Each row is a point on a landscape with many valleys, with its height.
A ball rolls from a point to the lowest of its 2 nearest points, and stops where none of them is lower. Distance is the straight distance between rows; heights are no part of it.
pifak: [ 10 -14 -17   9 -11  18  17  -2  -5   3   1   8   0 -27 -21   8  -3   4
   7   9   9 -15   7]  h=124
Moram: [ 34  -5  22   8   7 -23  -6  17   7  26   6  -5   2   6   7  12 -28  15
  14  20 -12  12   5]  h=298
gadi: [ 20  -5  22  10  10  -3   9  20 -11  24  -2  13  -6   3  -7  12 -28   1
  15   4 -15   9  -1]  h=263
suz: [-17  -7   1 -35  14  33 -23   9 -12 -17   0 -16 -23 -24  -2  -8   8  -4
   2 -23  23  -6  20]  h=669
mov: [-13  21   4   3  -9   7  -5   5  12   0 -12  -6 -16  16   6  -6  17 -12
  11   0 -36  19   3]  h=395
kun: [-19  23  -5   4 -16 -27   0  12   9   8   7  -4  33   4  -1   1   5  -1
   5   2   9 -38  10]  h=412
mup: [-12  16 -12  -2 -11  -8 -16 -25   7  20 -11 -12  -9   0 -21   3   6  -3
  -7  -3   4 -13  -6]  h=505
nus: [ -4  -7 -17  21   2   9   2   1 -21  -3  16 -11  29   5  15  -3  21 -28
 -20   2  31   4   0]  h=482
vedu: [  3 -14 -13 -12   1  13   0  -7  -3 -16  -9 -13 -13  -1  11  24   3  -3
 -10 -28  11  -1  -4]  h=417
munuv: [  9 -14   0   2   6 -12  24 -11  -3 -12   7   0   6   8  15  -3   8  -1
  -1   2  -5   9   2]  h=375
Dimud: [ -9   4 -18   2  -9  -2   9  10  11   5  16  -7  29   2  -1  -4  -6  10
 -12   8  18 -36  -8]  h=426
riv: [ -2 -11   1 -12   8   8  12  10  -6 -24  -7  16 -16 -19   6   2   6   1
 -15   8   5   1 -15]  h=308
Zizu: [ 13  14   2   4  -4  -2  -9  14  38   1  -7   5 -24  23 -30  11  -9   3
   4  17   0  -6  12]  h=310
fonus: [ -4  -9  -4 -30  15   9   5   3 -16 -14   9   6  -5 -29   9 -24  12 -14
   5 -16  17  -4   2]  h=461
zus: [ 13  -6  10   2  12  14   6  23  31  -3  -6   7  -7  15   6  -8  10  21
   4  22 -23 -13  -8]  h=323
vodas: [-21  13  19 -14  12 -12 -37 -18 -14   7   0 -10  24 -30  -7  11   7  10
  -2 -23  -2 -12   0]  h=165
Gime: [-23  18  -5   1   1 -17  -8   5  -9   2  -1 -11  23  -9   0  -1  16  -5
 -30  13   9 -27 -11]  h=423
vom: [ 17   9 -12   5 -16 -20  14  -8  13   4  -4  27   3  19  -8  -9 -12   5
  -3  22 -18  -4  15]  h=258
nek: [ 25  -1 -15  15  -5  -5   6  -7  13   2  -9  11  -7  -3 -12  15 -18  11
 -15  29 -10  -7  11]  h=212
mevor: [-26  15   3  -3 -19   2 -20   8   5  -1   4 -12  -4  -1   2  -1  -3   9
 -10  -4  -2  -7 -14]  h=502
povil: [-12  18  19   0 -15   2 -10   2  -4 -12 -13  15 -20  21  -5   0   0   0
  16  -2 -32  42  13]  h=450
pizip: [ -9   5 -25  -5   9  -5   1 -10  -5 -11  -7  -9  25  -1  20   4  15  -7
 -30   5  23 -17 -12]  h=405
Seve: [ -9  -8  -8   1 -15  15   6   5   4 -12  18  -7  11  -8   1   1  17  10
  27 -12  11 -12  -5]  h=364
Tir: [ 30 -16   4   7   8 -21   5  -2   3  17  -1   7  13  18  10  13 -36  10
 -16  16 -20  16  11]  h=340
gazat: [-17  10  -7 -14 -23 -14 -12  -7   5 -12  24   4  16  17  -5   3 -13  14
  13 -20   0   4  -5]  h=593
Sarag: [-13  20  -8  -4  -7  -7  -5  -7   2  11   3  11  -8  16 -12  -6  -6  -1
  -7  -9 -14  -5  -9]  h=475
susov: [  9  19  -6  17   7 -11   3  22  22 -12  30   4  -7  11  -1  -6 -13  -7
   6  11   2  -5   5]  h=371
Dotu: [-12  10 -17 -25  -2  -8 -14 -15   0  -8  11  -3  10   1  -3  16  -8  19
  -4 -20   6  -4 -26]  h=609
Guvi: [-16   5  13  19 -17  11  -9   3  28  16  -7  -3  -9  31 -13 -30  -8  -1
   4   6 -20  11  26]  h=292
nes: [  7   2 -11   3   5   8  -5   5  34  -6   5  -1   5  30  13 -18  -1  14
   2   3 -17 -14  -1]  h=302
paf: [ -9  32 -12  -6  16   3 -22   1  -5   3  21  -6   2 -14 -17   4   2   3
   7  -2  -7  -6 -22]  h=167
tudo: [ 33 -13  -5  14  22   4  -5 -10 -16  11 -11  -9   2 -15   8  21 -10   5
  17  -5 -17  12   0]  h=326
zemu: [ 34  -2  11  14  22 -18  11  21   1   3  10 -13   8  -5  10  23 -20   5
   6  29   0  11   1]  h=262
nif: [ 14  -2   7  17  10   7  -4  -9  23   5   1  -1 -12  12  22 -23 -11   6
   3  -1 -15   5  -5]  h=278
seb: [ 13 -22  -7  17   3  21  -6  12 -32 -22  -7  -3   8  -9  12  14  25 -14
  -1  -8  10   8  29]  h=529
Kemo: [-12 -10 -17 -35  14  -1   0 -16 -17 -16   7   7  11 -22  -5 -12  -3   1
  11 -19   6   3  -9]  h=418
dobif: [-14  32   2 -23 -21 -18 -10 -10 -13 -15   9  23  11  30  -6   3   2   8
  16  -8  -6  16  -6]  h=571
lagu: [ 14 -10  18  37   3  -4   7  -4   0  14 -15 -12 -20 -12   6  -1 -10  -4
  14   6  12   9  15]  h=199
Vut: [ -2  -5  37  26 -17 -10   7  13   3  19 -22  -6 -24  -3   8  -5 -11 -13
  15   9  -4  13  25]  h=92
gizas: [-19   8 -11   6 -36  -5  -2   0   6   2  15  -5  17 -11 -10  -5   2   6
  23  -4  12 -21  12]  h=390
zinem: [-13  -7   8 -12 -19   8   4   2   3  16   0  26   8  35 -18 -14 -19  18
 -16  -1 -12  -6 -10]  h=513
fevo: [-32   5   7 -11   0 -22  -8   1 -25 -10   1  -8  17 -20 -10  -4  13 -18
  12 -22  18 -16  15]  h=222
godo: [  4   1  10  -9  -8  19  -3  -3  11  25  -2  11  -2  55 -24  -5 -10   9
  -7  -8  -7  10  -7]  h=479
dif: [  7  -7  13 -18 -29   4   0  -3   2  -9  -5  22 -11  -1  -1   7 -12  16
  12  -7 -11  22   0]  h=311
ragab: [-24  -3  12  -8 -22  20   5  21   9  -9 -19  -2 -24 -14   1  -2  -3 -13
  14 -21   6  15   2]  h=604
torat: [ 14  -8  13   9  -6   9 -11  -8  -1  38 -12   9  -7  32 -18  -1 -21   4
 -14  -1 -21  10   8]  h=435
vami: [ -2   8   5   7 -11  10  11   7   7   9  -8   0 -32 -11  -2   4   2  -8
  12 -12   0   6  -9]  h=568
zuz: [ 14 -25   7  -7 -17  23 -12  14 -11 -13 -12 -16  -3 -10  23  10  27  -2
  -8  -2   4   9  24]  h=553
Supav: [  0   5  22  21  -7  -8  -1   6  16  15 -25   9 -13  22   4 -18 -11  -5
  19  13 -28  12  27]  h=221
miv: [ 14   7   2  26  17  -7   6  23  26  -8   2  -2 -18  24 -15   3  -5 -12
  -3  15   6 -13  23]  h=347
mumat: [  7   6  -6   5   5   7   1  -7  20   8 -18   6 -21   3 -24   8   2  14
  -3  20  -7 -13  -3]  h=261
zabov: [ 22   6 -18  16  10  -6  22   4   8  -7  26  -2  13   2   8   4 -10 -14
  -3  23  12   0   7]  h=372
ped: [ 11  -9  -7  -3 -18  12  -3 -14  -6  -4  -6  15 -15 -28 -11  -2 -16  13
  11  -2 -11  -2   6]  h=220
mubuf: [ 24 -26   8  21   8 -11   6 -18  -6  11 -17 -13   0 -17  -3  14  -7  12
  26   7   7   3  17]  h=260
Domo: [  8 -23  23 -27   7   0  13   4  -4 -18 -12  19 -23 -17  -1  19   0   9
   3   3  -1  14  -4]  h=244
Pez: [ -4  28  15  -9 -17  14 -16 -10  -7   3  -8  22 -10  40  -1 -12 -11   5
   8 -10 -12  28  -4]  h=506
Mafo: [-29  24   6 -25  19 -13 -24 -12 -13   0  -4   1   5 -19 -19   7   4   1
  -4 -12   1  -9 -21]  h=56
Kabuz: [-21  -3   4   9 -10   7  -2   9 -18   1   1  -7  16  -5  19 -23  30 -22
 -25   4  35 -11   0]  h=462
Nisu: [  6   3  -1 -15 -12   3  -1 -20  11  30  -8  -2 -21  -1 -20  10   5  -5
   7 -12   0   6 -14]  h=535
detuv: [ -8 -13 -15   1   7  -1  16   2 -14   0  -8   3   6   2   5  -3   7 -14
 -10 -10 -16  -7  -4]  h=408
defe: [-20   7  15 -10  -4 -18 -19 -14   3  11  -6 -22  29 -24   1  14  14  10
  -3 -12  21 -24  -7]  h=219
gotip: [ 22 -11   1 -18  18  -9  20   7 -11 -19 -13   9  -2 -20  23  16   7  -5
 -25  21   2  18  -9]  h=353
revuz: [ 12  -3 -13  14   1  14  -5 -14   8  -2   5 -20  -4  -3  24  -9   6   4
  -6  -9   4   0  -9]  h=251
boguz: [ 13 -27  20   2  33 -13  20   3 -22  13  -3   1   8  -4   6  10 -25  -3
  -5  11 -12  23 -10]  h=259
Fis: [-24  -9   5 -11   2   0  -2   3 -12 -11   2  -7  -5  -9  14 -18  17 -24
 -18 -12  24   3  -1]  h=486
poni: [ 20  -4  14   9  26  -6  23  12   0  -1  -3   7  -9 -15  16   9   1   4
  10  22  -4   9 -13]  h=218
Tidan: [ 10  23 -18  10   7   2 -16  -2   8   1  21 -18 -11   1   6   0  -8   1
  -8  -8  -6   3 -13]  h=223
vur: [-12  19   4 -31  -6   2 -16 -17  -1 -17  -7  22 -11  31  -1  -2   0  13
   1 -19  -1  24 -18]  h=542
Sude: [ -6  13 -22 -11  22  -6  16 -12  -2  14  -3  10   7  13  -5  -6   1 -10
  -8  -3 -10  -5 -16]  h=444
Gule: [ 28   4  -5   1  15   9  13  21  41   4  12   1  -3   8   1  -2  10   6
  13  16   7 -18  -5]  h=343
Rer: [ 18 -26  16  20   7 -17  13   4 -26   1   7  -2   6 -11   9   9 -15  -5
   3   3  -7  19  14]  h=318
Vev: [-18  12 -10   1   7  -1   1   1 -20   4   8 -10   9 -21 -19   2  18 -18
  11 -11  18 -14  -8]  h=289
vibu: [ 17 -12 -16  18  11  21   4   4  -8  -4 -10  -9 -10  -6   3  25  -5  -2
  -3 -11  -2  -5  -1]  h=381
Mitok: [ 19   2  17  16   4 -26   7   1   7  12 -13  27 -10  23  -8 -10 -10  -7
  10  26 -19   4  25]  h=286
mano: [-26   4   6 -11   0  -4 -15 -14   1  -5  12 -31  21   1  13   2  21  13
 -14 -16  14  -7 -12]  h=250
puf: [ -9 -17  12 -34 -12  26  -8   4   5 -11 -22  -5 -28 -22   4  -3  11  -5
   3 -12   9   3  17]  h=643
zun: [ 20 -18   1  11 -10  -6   1 -12 -11  13  -4   8   3  20  -2   8 -20   0
  -5  -6 -29  11  17]  h=385
soku: [-38  -4  12  -6   9   7 -24   4 -26 -14  -3 -11  20 -20   1 -11  29 -12
  11 -21  39 -17  14]  h=138
rif: [-12   8  -6  20 -17  -4   3  -4   2  10  -4 -12   3   0   2 -12  23 -13
 -20  14  21 -24   3]  h=442
nobo: [ 19  -1 -11   0   2   0  26   1  23  -4  19  -7   7   4  21   2  17   8
   2  12  16   0  -8]  h=356
difu: [  8  -5 -18 -10   8  -5  16  -3  -9 -30  -4   2  11 -14  22   7  15 -11
 -28  19  29   6  -5]  h=383
fotaz: [-12  -5 -21 -10  24   4  19 -25  -8  -2   8  -4  25 -17 -12 -13   0  -4
  11  -2  17  -9 -14]  h=369
pipak: [-12  16   1  21 -12  -3   0  12   3 -13   5  -8  -2  15  17 -15  16  -7
  -1  10 -21  -1  10]  h=360
Leri: [ 26 -22  -3  10 -10   7  21   1  14  13 -13   8   6 -12 -12  15  -3  13
   2  23  -4 -17   3]  h=164
regar: [ 12  -4   6   7  20  -1   8   6  -8   8  15  10  -5   3   3   5 -21 -13
   1  -7 -19  23 -14]  h=171
pelek: [-16  16  -1  21  -9  -6 -15 -10  14  -1   1 -12  -1  11  -8 -32   3   1
  -6  10 -19  -7  17]  h=335
niti: [-23  -9  -2  -9   7  14 -16   0 -25 -14   8 -12 -18 -24 -17  -8  -4 -11
  -7 -24  15  -5  -4]  h=692
Riki: [-17  -7  -1 -18 -19   1   0 -11   7  12  14   4  19  10  -8 -14  -5  23
  -8  -1  -3  -8 -25]  h=538
boz: [-12  -7   2  -5 -16   8  -4  -7  -4   2  15  -9   2 -11 -15 -14   0  10
 -18   3   1   1  -9]  h=522
Pavig: [ -6 -10 -21  21   5  14 -13  13 -30 -21   3   5  15  -5  18  -8  25 -26
 -11 -12  25   6  16]  h=504
katu: [ 18  -8  18 -12  25  -9   6   9  -6  -2 -20  14 -15  -7   9  28  -4  17
   1  18 -17  22 -21]  h=139
Tupe: [ -2  -6 -15 -23  -8   1   5  -5   1  -8  12  13   5  -1  12   3 -20  -1
  -7 -30  -1  12 -15]  h=628
bine: [  0   9 -21   2  19   9  13  -1  -2  -1  22  -8  10  -7  -8  -4  14  -6
  25   6   7 -13 -10]  h=334

Where does a ball stop that starts at each point below?
fonus | soku
susov | pifak
Pez | Supav
Riki | katu
Dimud | soku
rif | katu
Gule | Mafo
